Each row is a point on a tangle of strands that fork, close into loops and nearly touch. The rows are in no order.
In the rows, zero is written as 128.
Points whose rows are less than 53.1 apart are linked; no others are. Some points are linked to none.
j257: [144 145 182 146 114 164  98 134 145 178  97 127]
j106: [147 139 190 156 104 160 103 135 123 164  91 156]
j197: [134 146 107 101 146 147 144 171 161 108 173  97]
j84: [129 104 145 151  77 122 107  53 103 140  96 193]
j250: [134 138 109  71 135 166 127 172 100 122 143 131]
j915: [120 132  99  80 124 178 100 108 133 147 129 104]
j621: [135 147 148 106 102 179  96 137 134 176 110 114]
j584: [131 159 114 162 127 106 164 162 171  44 186  86]
j361: [127 121  96  97 158 143 138 134 142 112 150 105]
j823: [132 103 125 136 156 111 156 178  97 100 121 144]
j34: [ 97 121  87 124 165  37 183  79  90 112 147 131]
j190: [138 149 194 180 136 105 107  93 132 167  97 159]
j710: [111 120 109 121 140 127 100  70 153 158 117  97]
j945: [142 146 108  61 144 159 141 182 107 106 168 132]
j858: [129 124 151 139 130 138 103 115 138 161 101 122]
j149: [132 170 118 149 122 124 158 166 182  43 193  79]
j350: [128 108 138 149 153  97 142 158 113 123 112 138]
j188: [132 133 112 102 148 147 139 169 141 119 150 109]
j831: [133 146 186 179 120 100 109  72 111 156  95 188]
j498: [149 151 162 108  61 190  97 140 112 178 103 150]
j375: [120 127 104 142 153  97 138 120 171 123 153  87]
j510: [121 116  80  87 164 146 129  97 139 110 151  98]
j935: [141 153 148 110 125 159 122 194 134 161 131 113]
j647: [117 106  94  87  84 183  95  79 110 138 113 136]
j468: [136 137 172 150 121 149  93 104 148 174  97 125]
j515: [114 116 112 113 130 146  98  85 136 149 111 108]
j809: [145 166 161 102  84 188  91 145 132 189 109 120]
j853: [112 119  91  83 102 184  89  73 129 146 118 113]
j32: [155 175 117  66 132 152 132 205 128 131 189 115]
j249: [124 103 103 134 164  84 160 136 105  97 135 132]
j54: [130 127 116  94 137 159 128 163 111 124 130 126]
j236: [125 147 130 180 135  86 141 151 198 124 159  79]
j678: [125  99 106 123 162 107 152 145  94  96 125 138]
j88: [133 120  99 124 158 111 165 152 142  71 169 112]
j205: [127 145 147 179 142  80 134 138 198 148 145  86]
j522: [137 111 151 131  69 171 105 109 104 146  94 172]
j58: [134 138 137 169 136 102 159 202 162  97 154 108]
j669: [120 123 109  98 133 162 107 117 132 143 120 109]
j987: [124 154 172 171 151  83 111  85 176 183 117 112]
j852: [137 117 104 106 160 129 165 173 118  76 159 128]
j994: [132 141 139 105 118 168 110 158 126 159 114 121]
j382: [138 114 175 161 105 131 113 116  93 140  85 181]
j244: [119  93 133 141 109 108 122  94  70 120  88 178]
j628: [ 92 113 107 128 146  51 158  69  69 130 110 154]
j663: [136 123  99  79 159 150 153 163 113  86 159 129]
j836: [124 110  79  65 164 156 136 100 117  90 154 115]
j182: [126 104 133 127  99 149 108 105  99 135  92 157]
j849: [ 98 108 117 134 128  68 138  63  68 128  99 167]
j170: [120 103 122 126 125 132 114 109  99 129  96 144]
j693: [145 127 183 157  99 155 108 129 105 150  86 172]
j512: [141 149 147 124 134 142 139 210 145 144 140 114]
j656: [124 120 146 149 145 108 119 123 135 149 109 122]
j258: [129 149 124 173 132 100 148 166 191 103 164  81]
j467: [118 139 143 152 149  96 108  85 181 176 125  93]
j793: [110  99 124 139 117  89 126  80  70 124  92 173]
j626: [128 140 104 162 140  87 169 150 161  60 177  97]
j526: [144 160 118  66  67 191  90 142  99 171 130 132]
j20: [129 114  89  68 163 151 148 130 107  83 154 128]
j706: [123  90 113 119  65 162 104  69 106 135 101 172]
j318: [129 128 100 144 153  93 166 140 154  73 171 100]
j242: [ 92 116  96 125 157  44 170  74  75 124 127 143]
j985: [134 155 108 117 135 140 149 166 185  93 187  84]
j988: [134 155 135 166 125 116 152 198 185 100 166  90]
j839: [141 128 156 121  69 181 102 123 110 159  98 158]
j688: [128 124 164 162  98 110 107  60 106 149  95 184]
j914: [123 102 106 100  65 181 103  88 103 137 107 158]
j885: [120  99 115 123 143 120 129 128  86 114 104 147]
j206: [129 105 159 156 115 111 120 113  82 130  84 180]
j419: [132 147 184 175 149  94 112 105 157 173 106 132]
j312: [136 124 133 160 146 100 166 203 136  97 143 126]
j158: [130 175 115 139 121 136 147 169 200  76 194  70]
j123: [115 109  88 131 169  60 171 103  99  96 147 127]
j977: [118 128 135 141 145 110 104  85 165 167 116  98]
j538: [128 118 138 153 154  97 139 151 138 130 123 120]
j778: [136 126 141 140 145 124 149 197 134 124 131 123]
j684: [125  93 131 136  73 142 104  61 103 137  97 180]

A fork is a point with three links, a tip a point with one. Leave the first point through the second and follow the links. Name the first fork or tip that comes.
j54, j250 => j663
j149, j158 => j188
j809, j498 => j678
j312, j58 => j205

A piece is all that can be reached along the links. How many separate loops has the piece of each point below (a circle has one, a figure eight two, a Y none), and how many tips (points with one link)?
j361 => loops 2, tips 0
j809 => loops 1, tips 1
j831 => loops 1, tips 0

Name the points in between on the shortest way along the links from the first point to the second, in order.
j149, j54 => j158 j985 j197 j188
j793, j468 => j244 j206 j382 j693 j106 j257
j853, j977 => j915 j669 j515 j710
j182, j678 => j170 j885
j647, j684 => j914 j706
j242, j538 => j34 j123 j249 j678 j823 j350
